Points, in no order, along strands that fork, close into loops and pass close to each other.
Two points are linked if the straight distance between their rows is under 45.3. Some points are linked to none.
manis: [ 10.0  31.0  -2.8  28.0  -5.3 -25.8  -1.3 -14.8   4.7 -12.4   3.2  -7.1
  -2.4   6.2  -0.9 -12.6  25.9 -19.5  19.6   8.5  -3.2 -15.2   9.4 -33.6
  30.3  -6.0   9.3  15.4   8.5 -31.0  11.0  -3.6   7.7]
numu: [-14.3  21.9  -5.2  18.6  14.4  -4.2 -12.9 -21.5  22.4 -27.2 -10.3  13.3
  -3.6   2.3  -3.4  -2.7  29.5  -4.0  11.7   5.1   9.8   0.0  12.1 -14.5
  49.2  -2.2  14.3  12.0   7.0 -26.3   1.4 -10.6  12.4]
Tis: [ -8.6  21.3  -7.3  16.4   9.8 -10.9  26.0 -28.8  -6.1 -22.7   4.8  14.1
   6.0  28.5   8.6  23.2  11.0 -26.8 -14.5  23.1 -13.6  33.9  14.5  12.0
  16.3  -0.8  25.3 -25.5 -20.9  -9.2   6.9 -17.0  16.4]
ged: [  5.7   6.2  -0.6  11.4 -12.0  -6.1 -25.7 -18.0  26.9  -1.2 -13.4 -16.8
   2.5  12.0   2.6 -21.9  45.5  17.4  21.4 -14.5  27.8 -38.0  -1.2 -38.7
  21.4  -8.6  17.5  19.3  16.9  -6.3 -26.9  15.6  13.4]
Mupub: [ -3.1  27.3  10.0  13.5  12.4  -6.0 -16.7 -26.8  21.7 -28.5 -10.1  29.1
  -2.6   6.5  -2.5 -13.4  50.0 -13.3  15.6  -1.2  21.5 -18.9  14.0 -26.2
  55.2   0.5  24.9  13.4  23.9 -16.4  -8.0 -10.9   7.5]
mik: [ 24.1  21.7   0.1  14.1 -14.0 -12.1  31.5  -5.6  13.6 -10.5 -11.2 -12.5
  20.1  16.8  20.1   9.4  25.2 -51.6 -27.8  29.4 -33.3  32.1   4.5   4.4
 -16.3 -13.0  11.2 -24.1  -2.0  17.5  25.3 -19.1  -1.7]
tukof: [ -6.8  22.7  -6.4  24.7   5.1 -14.9  -9.9 -17.6  13.9 -21.3  -6.6   1.6
  -5.3   2.8  -4.3  -7.8  29.4  -7.6  17.8   5.9   5.6  -7.5   8.9 -22.6
  39.0  -2.6  10.6  15.1   8.8 -30.4   3.8  -8.6  12.3]
Pomel: [ 14.5  -0.9  17.3 -10.6  -6.9 -11.2  39.7  24.7   2.6   6.1   6.0   5.1
  23.5   6.8   5.5  -0.1   1.6 -46.5 -22.6   6.3 -29.3  20.4  -5.3  24.2
 -22.0 -10.3  -8.4 -16.8  -3.5   6.6  27.5  -9.1 -22.8]
sorol: [-10.5  -8.5  22.0 -33.6   0.7  15.9  17.5  28.8 -20.7  10.6   5.3  14.3
  11.0 -18.9  -8.2  16.7 -25.4   1.6  -6.4  -5.8 -11.6  13.4  -7.5  19.9
 -25.1   5.5 -17.0 -16.4  -1.0   4.9   9.1 -11.7 -26.6]
Kop: [ 10.3  12.3  -8.1  21.3 -18.0 -17.9  -8.8   3.3   0.2   3.2   1.7 -25.9
  -4.2  -2.7  -5.1 -21.4  19.4   3.5  23.1   1.7   1.4 -31.2   5.9 -33.6
  15.0  -9.2  -7.8  16.9   0.4 -31.2  -0.2   8.5  10.6]
Voge: [ 23.1  31.1   0.1  23.8 -10.3 -16.9  23.7 -16.0  11.8 -12.2  -8.6  -9.1
   9.1  15.4  14.4  12.6  23.3 -52.3 -22.6  32.7 -33.6  28.6   5.5  -8.4
  -5.8  -9.2  15.8 -17.1  -2.9   6.9  24.2 -20.3   8.0]
Nop: [ 29.1   4.4  11.9  -0.5 -14.4 -10.2  41.1  27.0  20.3   3.5  -2.2  -5.0
  25.5   9.8   9.4  -6.9  10.6 -54.5 -29.1  12.5 -33.8  20.3  -0.9  24.1
 -23.4 -14.2  -5.6 -16.3  -0.1  22.0  32.9 -10.7 -22.8]
Maba: [ 11.4  -5.0  29.8 -32.7  -2.2  10.3  28.4  45.8   1.9  11.8  23.3  21.5
  16.5 -18.5 -10.6  -5.5 -25.7 -24.5 -14.6 -17.9 -23.4   3.6  -4.4  23.2
 -17.5   0.2 -16.1  -8.0   1.0   4.0  24.4 -14.3 -34.7]
tupi: [ 12.3 -28.9  18.7 -33.4  -5.7  33.5 -30.4  34.6  -6.4  18.5  14.0   1.8
 -16.7 -50.2  -6.9  -7.2 -37.3   5.3  -7.0  -9.6 -11.7  -5.1 -14.9  -0.1
 -35.4   5.3 -24.7  11.3  11.8  26.7   4.4 -14.8 -15.2]
nubiv: [ 20.6  -3.2  24.4 -33.9  -0.9  13.8  36.6  48.0  12.8   4.3  35.3  27.8
  22.0 -13.6 -19.4 -11.0 -35.8 -28.3 -15.0 -30.7 -24.1  -1.5   0.4  31.1
 -12.9   1.0  -9.7  -0.1   1.1  13.2  28.0 -17.0 -35.4]
rutik: [-32.4   6.6 -16.2  -0.4  20.4   1.8  16.3  -8.1 -19.5 -15.2  -5.1  18.1
   5.1  15.3   0.7  27.0 -11.5  11.7  -1.5  25.1   2.2  23.7  15.6  25.3
   3.7   9.8   5.3 -22.4 -20.7  -9.4  -9.5  -8.0   5.1]
zile: [  8.9 -24.2 -10.9  24.2 -13.1 -10.8 -28.4  -8.8  29.0  22.8 -12.4 -36.5
 -21.0   9.7   4.8 -30.9  19.4  19.9   7.8 -26.7  21.8 -33.8 -19.3 -19.4
 -12.1  -5.1  -3.7  21.8   2.4   7.8 -21.0  34.3  17.9]
mupi: [ -0.2 -54.0  -5.3  -4.8  11.9   7.9 -33.6  -6.2 -25.7  17.3  -1.9  -4.6
 -39.8 -22.9   1.4   6.3 -48.5  12.1 -13.4 -16.0  -0.3  12.2 -23.2  18.1
 -18.7   2.4 -21.3  21.4   5.9  32.7  -1.2  10.5  20.5]
Von: [ 19.6  29.7   3.5  22.1  -9.7 -22.2  -5.0 -18.9   8.8 -12.5   3.8  -4.6
   4.8  13.4  -2.0 -17.5  40.3  -5.0  28.5  -6.8  11.8 -34.2   7.8 -46.2
  37.3 -11.5  22.7  17.3  18.6 -24.7  -5.4   7.2   3.9]
ral: [ 12.5   1.4  -9.0  18.7 -26.1  -8.2 -14.1  14.9  -1.7  11.4  -1.3 -31.7
  -8.3 -10.3  -5.5 -26.7  10.2   9.2  21.8   2.2  -0.9 -36.9   4.0 -28.7
   3.6  -7.9 -18.5  15.9  -5.2 -23.5  -3.5  10.8  13.7]
Veza: [-31.1  -5.9 -24.8   9.6  23.8  12.4  -6.4 -10.4 -10.7 -15.8 -14.9  14.9
  -3.5   5.8  -3.2  20.7 -15.0  33.9   1.4  25.2  11.2  21.2  13.9  25.7
  14.0   7.5   0.5 -10.7 -15.8  -0.8 -10.0   2.2   6.1]
midul: [-20.9 -29.4 -15.8   1.0  16.0  14.3 -17.6  -3.1 -25.4  -5.4 -14.7   8.3
 -11.7  -6.2  -2.4  25.0 -33.2  34.6  -1.2  16.1   8.5  20.7  -2.6  25.6
  -7.6   9.0 -15.0  -6.2  -4.4  18.6  -4.5   6.3   7.5]
lun: [-34.0   4.1 -10.7  -8.3  19.5   0.4  23.4  -3.0 -30.8  -7.3  -6.0  21.8
   8.3  20.7   2.2  28.2 -16.5  16.4  -2.5  26.4   4.6  17.5  18.0  31.8
 -14.3  16.2   1.5 -24.7 -17.0   0.6 -14.2  -7.7  -1.6]
Neb: [-21.2  -0.3  -8.8   9.2   2.5  -2.3  -9.8   2.7  -7.4  -9.4 -10.9  -5.2
  -6.0 -13.9  -6.2  11.0  -4.7   2.3   5.4  18.8  -5.6  12.7   0.9  -2.7
   9.0  -0.1 -15.0   0.7  -8.2 -25.0   5.1  -5.8  11.0]
lil: [-28.2  18.6 -19.2   9.9  26.7   6.0  16.6 -21.9  -7.3 -23.3   0.0  25.2
   3.5  23.7   5.1  17.7   2.4  10.3  -3.9  20.6   8.0  25.4  29.0  26.0
  32.5   6.9  21.8 -21.5 -25.3 -11.4  -7.2 -12.6  11.5]
bova: [ 13.5  34.9   0.3  27.5  -3.6 -25.3  10.3 -18.3   2.1 -13.8   0.1  -3.1
  -2.8  10.7   4.5   1.0  16.8 -41.6  -6.7  25.4 -22.2  13.6   4.8 -16.7
  13.4  -3.1   9.2  -1.7  -2.7 -22.0  22.0 -12.3   8.6]
gis: [-28.4  -6.9 -29.6  12.7  27.4  16.0 -16.5 -14.9   7.4 -21.8 -17.8  14.2
  -4.4   5.0   1.0  10.2  -3.4  34.5   1.0  20.0  18.3  20.6  11.8  24.0
  32.2   5.5   7.8  -1.8 -11.2  -2.6  -8.7   1.8   9.5]
novu: [-14.2  10.0   1.6  -4.5   8.7 -12.6  35.8  -7.1 -19.4  -9.3   4.5  10.6
  17.2  26.5  12.2  21.6   2.8 -24.1 -14.0  19.6 -14.9  31.7   6.9  25.7
 -15.8  -0.5   8.8 -28.9 -19.2  -1.2   2.1 -12.6   0.3]
gupaf: [ 13.3 -26.4  17.2 -46.6  -2.4  40.5 -25.0  34.4  -1.9  14.9  20.0   7.2
  -6.6 -48.6  -7.0  -3.7 -43.8  10.3  -9.5 -18.2 -10.5  -0.7 -18.9   7.8
 -35.3   9.4 -19.5   8.7  14.6  29.5   4.9 -14.2 -25.9]
vod: [ -3.8  -5.0  -4.4  12.9  -4.6  -4.9 -38.7 -21.4  37.2   0.8 -18.5 -13.2
  -8.3  14.6   9.6 -24.9  44.7  18.1  10.0 -11.0  34.9 -29.7  -4.3 -30.3
  12.3  -2.8  15.8  21.3  15.7   5.6 -30.1  15.8  17.8]
buro: [-14.7   5.0   3.0   1.3  -0.9  -7.5   3.2  11.8 -14.7  -1.8  -4.8  -2.8
  -1.5 -12.5  -4.3  11.2  -6.1  -9.3  -1.8  18.9 -16.6  14.6   0.5  -0.4
  -3.1  -2.1 -17.0  -7.9 -11.3 -25.6   9.8  -8.0   5.6]
Linu: [ 18.7  -2.4   7.3   8.3 -22.3  -3.1 -30.1 -22.6  36.8  12.9 -12.3 -23.7
   5.1  17.7   8.1 -16.3  45.2  25.8   1.8 -20.7  31.4 -41.0 -14.3 -46.7
   7.2 -12.6  23.5  11.3  10.2  11.7 -40.8  36.6  17.9]
Mesol: [ 50.9  30.0  -2.3  24.1 -29.2 -24.7   2.6  -4.8  -0.1   2.2  18.2 -21.0
  17.1  12.2  -0.8 -16.8  26.4  -6.0  22.4  -5.7   2.1 -42.2  11.5 -49.8
  37.3 -21.2  18.8  14.2   6.9 -22.3  -2.3  27.1  -2.1]
muv: [-27.4  10.2 -10.5   5.9  15.5  -3.7  13.2  -8.7 -12.7 -16.8  -4.2  12.5
   4.8   8.4   1.1  23.7  -5.6   3.9  -3.0  23.2  -3.8  24.5  14.6  17.2
  12.2   3.4   3.9 -19.1 -20.7 -17.9  -1.2  -8.8  10.4]
nis: [ 25.6  -5.3  -2.5   8.4 -29.1  -4.2 -19.5  -9.9  34.3  21.0  -8.4 -37.8
   7.1  12.2   2.8 -21.1  35.1  27.2   9.3 -26.5  23.6 -45.0 -14.0 -44.6
   8.8 -19.1  13.1  12.3   2.8  -0.4 -29.9  43.5  13.9]
riraf: [-21.5   4.9   3.0 -11.8  11.9 -10.6  39.6  -1.1 -27.5  -4.0   2.5  15.3
  18.2  28.7  10.1  23.6  -2.0 -17.0 -10.5  13.6 -10.3  27.5   7.1  31.3
 -24.5   3.8   4.6 -28.5 -14.2   2.7  -3.2 -11.1  -6.6]
rebik: [  2.1 -23.0 -10.6  20.0  -3.9 -13.1 -34.7 -14.0  35.3  18.8 -15.1 -27.7
 -19.5  15.5   9.7 -30.3  26.6  18.0   3.3 -23.0  30.8 -26.6 -18.0 -17.0
  -7.2  -3.0   4.0  24.4   5.4  10.0 -26.7  34.3  20.1]
bif: [ 14.9 -18.0  15.0 -54.5   2.8  44.4  -9.5  30.3   3.5   8.2  26.9  10.7
   7.6 -42.4 -10.2   2.9 -52.7  18.1  -6.1 -25.8  -0.8   2.5 -18.8  17.0
 -33.2  17.1  -6.3   6.5  19.3  35.1  10.4 -11.6 -36.5]
sopo: [ 44.6  28.2  -5.4  26.9 -27.5 -25.5   2.4  -0.9  -4.2   2.5  18.6 -23.1
   8.2   9.8   0.8 -21.1  21.8  -9.0  20.4   2.9  -2.8 -39.0  13.3 -46.7
  29.0 -14.6  10.1  12.9   3.5 -27.9   3.2  21.4   1.6]
siv: [-21.3  -8.5 -27.9   4.9  38.3  34.4 -26.7 -23.0  23.8 -18.1 -21.4  25.3
  -6.9   4.3  13.1  -7.8  21.8  35.8 -11.7  18.1  34.6  19.2  15.5  23.9
  51.2   6.6  23.9   4.3  -2.8  15.0 -10.5   6.2  -1.0]
Nem: [ 11.8 -29.1  12.7 -18.7 -14.9  23.4 -32.3  39.0  -8.5  23.4   9.3  -8.4
 -23.2 -44.0  -6.4 -19.6 -27.2   2.8  -4.0  -5.0 -14.5 -18.5  -7.5  -7.5
 -33.9   3.6 -32.3  13.2   6.6  16.9   0.4 -11.6  -2.7]
tolep: [-11.2  19.9   2.0  10.3  19.1   5.6 -17.8 -25.6  26.6 -28.7 -14.9  30.3
  -4.9   4.8  -0.4  -8.0  42.6  -3.6   5.4   2.0  23.7  -5.0  15.2 -12.4
  60.2   3.5  22.7   8.9  14.9 -16.5  -4.6 -13.9   8.9]
supap: [ -4.5  15.9   1.9   9.5  -4.5 -17.8   6.9   7.8 -10.2  -2.7  -0.2  -6.0
  -0.6  -7.5  -0.1   3.9   4.6 -24.6  -1.2  21.8 -18.4  10.3   2.3  -8.5
   3.0  -4.2 -11.9  -3.9  -8.8 -31.9  14.5  -6.9   4.8]
riso: [ -0.4  -7.1  26.1 -37.7  -0.4  15.0  26.9  37.8 -10.3  11.5  14.7  18.1
  16.0 -19.7 -11.5   5.6 -26.8  -9.0  -7.0 -19.3 -16.0   8.9  -7.6  21.8
 -21.1   3.8 -15.0 -11.5  -0.6   7.8  16.0 -10.8 -35.1]
sapuv: [ -0.8  27.0  -1.8  22.1  -1.5 -22.7   7.9  -8.4  -0.6 -11.3   2.5  -3.5
  -4.0   2.4  -0.5   1.5  12.5 -29.9   0.3  21.4 -17.3  10.3   3.9 -18.0
  14.5  -2.8   2.3   1.3  -6.8 -31.8  17.6  -9.4   9.1]
ril: [-11.8  -3.7  13.8 -46.1   7.1  23.5  35.7  13.9 -24.8  13.0  13.7  22.1
  17.5  -3.9  -8.6  16.5 -39.2  18.2   7.8 -29.5   6.6   4.5  -1.0  33.3
 -39.9  29.2  -5.0 -13.0  15.8  30.2   7.3 -11.2 -39.2]
sut: [ -7.7 -45.2 -11.8   1.6   7.1  10.9 -31.0  -1.3 -18.3   8.8 -12.5  -5.2
 -29.3 -20.6  -2.4  10.4 -36.8  18.5  -4.4  -0.8   2.6  12.4 -16.0  16.2
 -13.3   2.1 -25.4  10.5   3.0  25.4   1.6   7.5  14.3]
Nuge: [ 12.0  -1.5  19.8 -36.7  -2.2  12.7  49.6  35.0   0.5   6.9  32.8  22.7
  25.3  -1.2 -15.0  -6.3 -36.5 -22.0  -8.8 -38.5 -16.9   7.8   0.1  36.8
 -20.5   3.2  -4.5  -8.5   0.7  22.0  22.6 -15.0 -35.2]
gapi: [-10.3   2.6 -13.4  17.7  -2.8  -9.0 -26.3  -9.1  21.2  -9.8 -15.1 -15.2
  -8.8   1.5  -1.2 -18.8  28.0  12.5  22.6  -3.8  16.1 -21.2   2.9 -24.7
  21.5  -4.1  -0.8  20.9   9.7 -19.1  -7.5   3.3  14.6]
ruvok: [ 19.7  36.8  -1.5  33.0  -6.5 -19.9  18.0 -24.2  10.7 -16.6  -3.8  -3.4
  -2.8  13.7   6.7  10.7  20.2 -48.3 -16.3  26.9 -27.6  23.1   7.4 -13.0
   8.3  -4.8  16.1 -10.0  -1.7  -3.9  23.1 -18.4  12.5]
dem: [ 13.8 -44.4   3.2  -6.7  -2.7  14.5 -41.1  11.6 -14.5  28.4   8.4 -12.5
 -43.4 -38.6  -0.5 -16.8 -42.3   2.5 -12.0 -21.9  -9.5  -6.7 -19.7  -0.2
 -36.2   3.0 -28.0  23.2   5.7  31.4  -1.8  -0.3  13.3]
Sado: [ 16.7  -6.5 -14.0  20.6 -26.9  -6.7 -17.4   7.4  10.9  16.4  -4.4 -40.3
  -7.6  -1.0  -3.9 -28.7  18.7  19.8  22.5 -13.4  10.6 -44.2   0.2 -31.1
   5.2 -10.8 -11.6  17.4  -2.0 -12.7 -12.3  23.2  15.1]
reler: [ -4.4   6.3  15.6 -10.0  -2.6 -11.2  24.8  21.2 -13.8   5.9   3.4   5.9
  11.7  -5.0   3.6   9.8  -3.7 -28.9 -15.8  14.3 -23.4  19.3  -4.0  10.0
 -15.3  -3.5 -13.0 -15.3 -11.1 -13.5  17.1  -8.6 -12.5]
likir: [-21.5 -12.8   7.2 -15.0   6.1  10.1   2.0  12.7 -26.7   2.8  -6.2   7.6
   0.8 -15.8  -6.1  24.3 -23.6  11.9  -2.4  11.6  -7.6  17.3  -4.4  16.1
 -16.3   5.5 -19.9 -17.7  -5.7  -0.2   1.6  -4.2  -6.9]
vata: [-18.0  -3.9  12.4 -22.4   7.3   6.8  21.2  16.2 -27.4   5.8  -1.0  13.1
  11.3  -6.9  -3.5  25.8 -18.4   1.0  -5.4   7.8 -11.2  18.0  -3.1  21.7
 -22.4   4.5 -13.5 -22.0  -8.6  -3.8   3.0  -7.3 -15.5]
veni: [ 35.8  30.3   5.5  21.8 -16.9 -21.9  -1.2 -16.5   5.7  -7.1   8.5  -9.5
  13.5  14.4  -2.9 -17.2  39.5  -2.6  28.7 -11.2  10.0 -42.1   8.2 -53.0
  39.9 -17.7  25.4  14.4  17.1 -19.2  -7.3  18.0  -0.4]
Sevep: [-26.2  -6.3  -3.9  -5.6   8.7   3.7   2.5   3.9 -21.5  -6.3  -8.7   5.1
   1.0  -5.0  -4.1  26.2 -16.6  13.1   1.1  18.5  -3.2  20.4   1.7  16.4
  -5.9   4.2 -15.2 -16.4 -12.8 -10.5  -2.2  -4.9   0.0]
gafaz: [ 31.8  34.6  -3.7  30.6 -17.5 -29.3   2.6  -7.6  -1.0  -4.8  13.0 -13.8
   2.1   9.4  -0.7 -19.8  23.6 -20.9  21.0  10.2  -4.5 -26.8  10.2 -41.3
  24.0 -10.0   7.8  14.1   7.4 -29.2  10.1   8.3   1.9]
fup: [-24.4 -10.5 -11.0   4.9   7.0   4.7 -10.5   2.9 -14.0  -8.1 -14.3  -0.4
  -5.1 -11.2  -7.3  19.0 -14.4  16.0   3.6  18.0  -2.8  18.3  -0.4  11.5
   1.6   1.1 -17.5  -8.7  -8.5 -13.0   1.2  -3.8   7.6]
damu: [  3.5  -9.3  10.3 -54.6   7.4  37.1   6.7   8.3 -13.4  12.3  24.2  13.8
  10.2 -22.3  -7.0  13.3 -54.0  32.5   4.7 -30.4  11.1   2.3 -12.5  27.7
 -42.8  34.4   1.6  -2.0  25.5  44.0  11.6  -8.1 -42.9]
Lom: [-27.5 -18.5 -23.9   5.4  20.3  11.8 -10.6  -6.4 -18.7 -11.6 -16.0  11.6
  -7.4   2.4  -4.1  23.3 -25.7  33.8   0.9  23.4  11.7  21.4   7.9  26.8
   3.5   9.6  -8.5  -9.2 -10.5   9.5  -7.7   3.8   7.9]
lesen: [-13.1   0.4  12.6 -10.2   1.2  -5.2  19.3  15.6 -19.4   0.8   0.5   5.0
   9.3  -7.3  -1.3  18.6 -10.4 -12.9  -8.1  15.3 -17.7  20.5  -4.2  12.4
 -12.8  -1.7 -13.9 -17.3 -12.0 -15.2   9.7  -7.2  -8.3]
sakil: [  6.8  26.9   8.2  19.2   0.9 -15.5 -12.9 -24.0  16.4 -20.7  -4.6  11.3
  -0.2  13.6  -3.9 -16.5  46.2  -8.2  24.3  -5.2  17.4 -29.8   8.5 -39.3
  44.4  -7.8  23.4  15.5  24.2 -20.0  -9.4  -1.8   8.1]
lago: [-27.7  13.3 -17.6  11.4  17.7   2.9   2.7 -16.1   0.9 -23.6  -6.8  14.5
   0.7   7.5  -1.8  16.3   0.3  10.6  -1.4  21.2   4.4  23.5  15.3  16.2
  30.9   4.7   9.6 -13.4 -17.5 -21.0  -2.4 -10.0  12.2]
Ruko: [  8.5 -18.6   1.9  15.9  -7.3 -15.0 -37.5 -22.5  40.6  23.4 -11.8 -21.8
 -19.2  25.4  16.5 -26.2  36.8  14.7  -7.9 -23.1  36.3 -30.9 -27.0 -25.4
  -9.6  -3.6  16.7  19.2   3.0  15.1 -38.3  42.2  18.4]
Zer: [  1.3   0.5  17.1 -42.6   1.7  15.0  50.0  24.1 -14.1  11.2  25.1  22.9
  24.8   1.3 -12.9   2.4 -35.2  -7.5   0.7 -39.8  -6.7   6.9   2.1  39.1
 -27.7  13.3  -2.6 -11.7   5.4  22.8  16.5 -13.3 -36.6]
Sez: [ -6.4 -10.2  14.8 -48.4   6.8  30.8  14.9  13.5 -23.1  11.4  12.4  19.3
  11.1 -15.2  -8.2  18.8 -44.8  28.0   5.7 -23.3   8.0   5.1  -6.7  29.6
 -41.1  27.8  -4.9  -9.9  21.3  36.0   6.0  -8.5 -40.4]
dilu: [-10.6  23.5  -5.6  18.1   6.7 -15.6   9.1 -16.5   1.4 -21.0  -1.0   4.6
  -1.9   6.3  -0.5  12.7   9.9 -19.8  -2.9  21.0 -10.8  20.2   7.9  -3.4
  22.9  -4.0   8.1  -6.1 -10.0 -29.5  10.5 -11.7  12.4]
begur: [ 19.3  15.1  -6.6  20.0 -21.5 -15.8  -8.3  -3.6   6.3   1.6   2.4 -27.3
   4.2   4.7  -2.3 -20.8  28.8   8.8  28.7  -7.8   8.9 -40.4   7.2 -42.1
  24.2 -13.3   5.3  19.6   4.9 -25.6  -7.5  15.1   7.6]
suz: [ 26.3  12.5   6.1   5.2 -15.2 -11.7  38.3  14.0  18.3   0.7  -7.7 -12.0
  23.7  13.3  16.6   0.1  18.7 -52.2 -27.9  22.9 -35.1  25.2   2.3  16.4
 -24.0 -13.5   0.9 -18.0  -3.1  19.3  29.9 -14.6 -14.8]
keruk: [ 25.6 -14.7 -10.3  20.6 -33.6   0.1 -15.7   9.3  18.3  26.5  -2.0 -44.8
 -10.5   1.3  -5.1 -33.7  14.1  23.9  13.1 -21.9  11.7 -46.5  -8.7 -29.2
  -1.6 -11.3 -11.8  15.6  -6.6  -0.7 -16.4  35.0  18.7]
kiv: [ 14.4  12.3  -2.2  11.5 -18.7 -11.1 -16.5 -12.8  19.0  -0.8  -4.6 -23.6
   6.4  10.6  -0.3 -21.0  39.6  16.4  26.8 -14.7  19.4 -42.3   0.5 -44.7
  23.8 -16.5  15.8  18.1  13.1 -14.7 -21.9  19.5  10.1]
vul: [ 19.3 -13.5  -6.7  17.9 -25.7  -4.4 -20.1  -5.1  29.8  22.5 -10.1 -43.4
  -5.8  11.4   1.9 -27.8  27.2  26.0  11.8 -26.5  21.8 -41.1 -14.4 -31.8
  -0.2 -12.4   0.3  14.7   0.0   3.0 -24.2  39.9  17.2]
Visag: [ 18.2 -47.6   3.4 -11.7   8.1   6.7 -36.5   1.8 -17.3  34.2  14.8 -10.0
 -53.8 -33.8   2.4 -16.4 -54.1  -1.5 -22.2 -36.2  -7.6  -3.5 -24.6   3.5
 -35.4   4.0 -20.0  36.1   5.4  31.9  -6.4   7.0  19.7]
sobon: [ -4.4 -14.4  -9.6  17.2  -1.2 -10.1 -38.3 -17.3  37.1   6.7 -20.5 -18.9
 -15.1  13.8  10.3 -25.4  37.5  16.9   8.3 -14.6  32.0 -24.7 -12.1 -21.9
   3.6  -3.9   8.6  25.5  11.7   7.2 -25.8  20.1  18.4]
Zav: [  6.9 -54.2  -0.5  -9.9  14.3   2.8 -32.2  -6.5 -22.3  25.9   6.4  -6.0
 -49.6 -27.5   2.2  -3.0 -54.3   4.4 -20.5 -31.7  -2.3   5.7 -26.9  13.0
 -24.9   3.7 -18.6  34.1   8.1  32.9  -3.4   9.3  22.9]
liga: [-25.6  -6.5 -29.6   9.9  33.7  25.8 -19.6 -19.8  19.3 -21.6 -20.8  21.3
  -6.2   4.5   6.0   0.6   9.7  33.7  -3.1  18.4  24.7  19.1  18.9  24.7
  44.8   5.0  17.8   1.1  -8.4   4.8  -9.6   2.0   4.8]
zit: [ 11.5 -37.4   5.8 -10.2 -10.9  19.6 -36.6  23.6 -13.1  23.5   3.7 -10.6
 -32.7 -43.0  -5.8 -15.2 -34.6   4.1  -6.9  -9.6 -11.8  -9.9 -14.3  -4.8
 -34.3   4.3 -31.9  16.1   8.2  23.8  -0.6  -6.6   6.1]
leveb: [  8.4  -8.9  14.1 -54.8   2.6  42.0   7.3  25.8  -0.8  10.1  28.4  14.4
  16.8 -31.6 -13.1   6.9 -52.6  22.1   0.3 -33.3   3.0   2.4 -11.2  24.9
 -31.7  22.9  -4.3  -0.3  16.7  32.1  13.4 -10.7 -42.1]
Laz: [-11.3  -0.2  15.0 -44.7   5.6  13.1  48.0  17.3 -23.6  10.9  14.8  23.7
  23.3   6.0  -7.3   9.9 -32.5   1.9   3.0 -34.0  -0.6   4.8   2.3  38.8
 -35.9  19.3  -4.0 -14.6  10.6  24.1   7.5 -16.6 -36.5]
berok: [-18.8  14.5  -4.7   6.7   8.5  -9.4  14.1  -9.0 -11.1 -14.8  -0.2   7.0
   3.8   7.6   1.1  21.6  -0.9 -11.0  -5.9  22.1 -12.8  24.8   6.0   8.0
   9.7  -0.7   2.3 -16.7 -18.5 -23.9   5.8  -9.9   9.7]
ruki: [ -1.7  -0.5  22.0 -20.9  -2.2  -5.1  39.5  24.6 -12.2   8.7   8.2  11.3
  19.3   1.4   2.0   9.1  -7.8 -31.1 -16.7   1.3 -21.2  21.5  -5.9  25.2
 -21.4  -5.1 -11.0 -19.9  -9.3   0.1  19.4  -8.2 -22.8]
fube: [-20.4  21.3 -14.2  11.3  19.9  -4.3  24.8 -26.7 -11.1 -23.7   6.3  20.5
   5.6  29.7   7.4  20.6   5.6  -5.9  -8.6  24.0  -1.4  29.1  25.9  24.3
  20.1   4.9  24.9 -25.6 -24.1 -11.3  -2.7 -16.9  13.6]
Sig: [-29.6   3.0   3.1 -16.0  13.1  -5.4  33.2   2.1 -31.6  -2.5  -0.8  17.2
  14.5  21.7   5.3  27.1 -12.5   1.1  -5.8  15.6  -3.2  20.7  10.2  30.4
 -23.6   9.9  -1.4 -27.4 -12.6  -0.8  -6.8 -10.2  -9.5]
bemi: [-10.0  19.0  -2.0   7.9   8.3 -12.6  29.6 -19.3 -10.6 -17.3   5.6  10.8
  12.8  27.9  13.4  22.5   9.0 -28.9 -14.9  24.1 -17.3  34.3  10.6  18.4
  -0.8  -3.0  17.0 -28.7 -20.0  -6.5   4.1 -16.8   9.9]
Kemar: [-18.5 -29.5  -6.7  -2.7   5.2  12.2 -21.8   4.7 -19.2   2.3 -12.9  -0.9
 -14.5 -19.6  -5.2  19.6 -29.8  22.6  -1.0  11.2   0.8  16.2 -10.4  16.3
 -12.4   3.2 -23.6  -3.4  -1.9  13.1  -0.6   2.1   5.4]
Luk: [ 12.3  -8.3   6.2  11.3 -14.0  -7.8 -38.0 -26.1  41.1  16.8 -14.2 -18.2
  -7.1  23.3  13.5 -20.3  44.1  21.8  -6.9 -18.5  36.9 -34.1 -18.1 -38.0
  -1.5  -6.4  24.7  13.0   6.5  15.3 -42.5  39.1  18.3]

How many points has the smallest loop of links through each point below? Write 0 if it is on no loop.
Tis => 11
Mesol => 11
buro => 7
nis => 7
kiv => 12
mik => 13
Veza => 0

A piece is two or more points that can be reached from each other along the links. Count, over all rows, the pieces, the separate loops (a circle has one, a figure eight two, a Y none), the forks (points with three links) and the tips (points with one).
pieces => 3
loops => 6
forks => 7
tips => 1
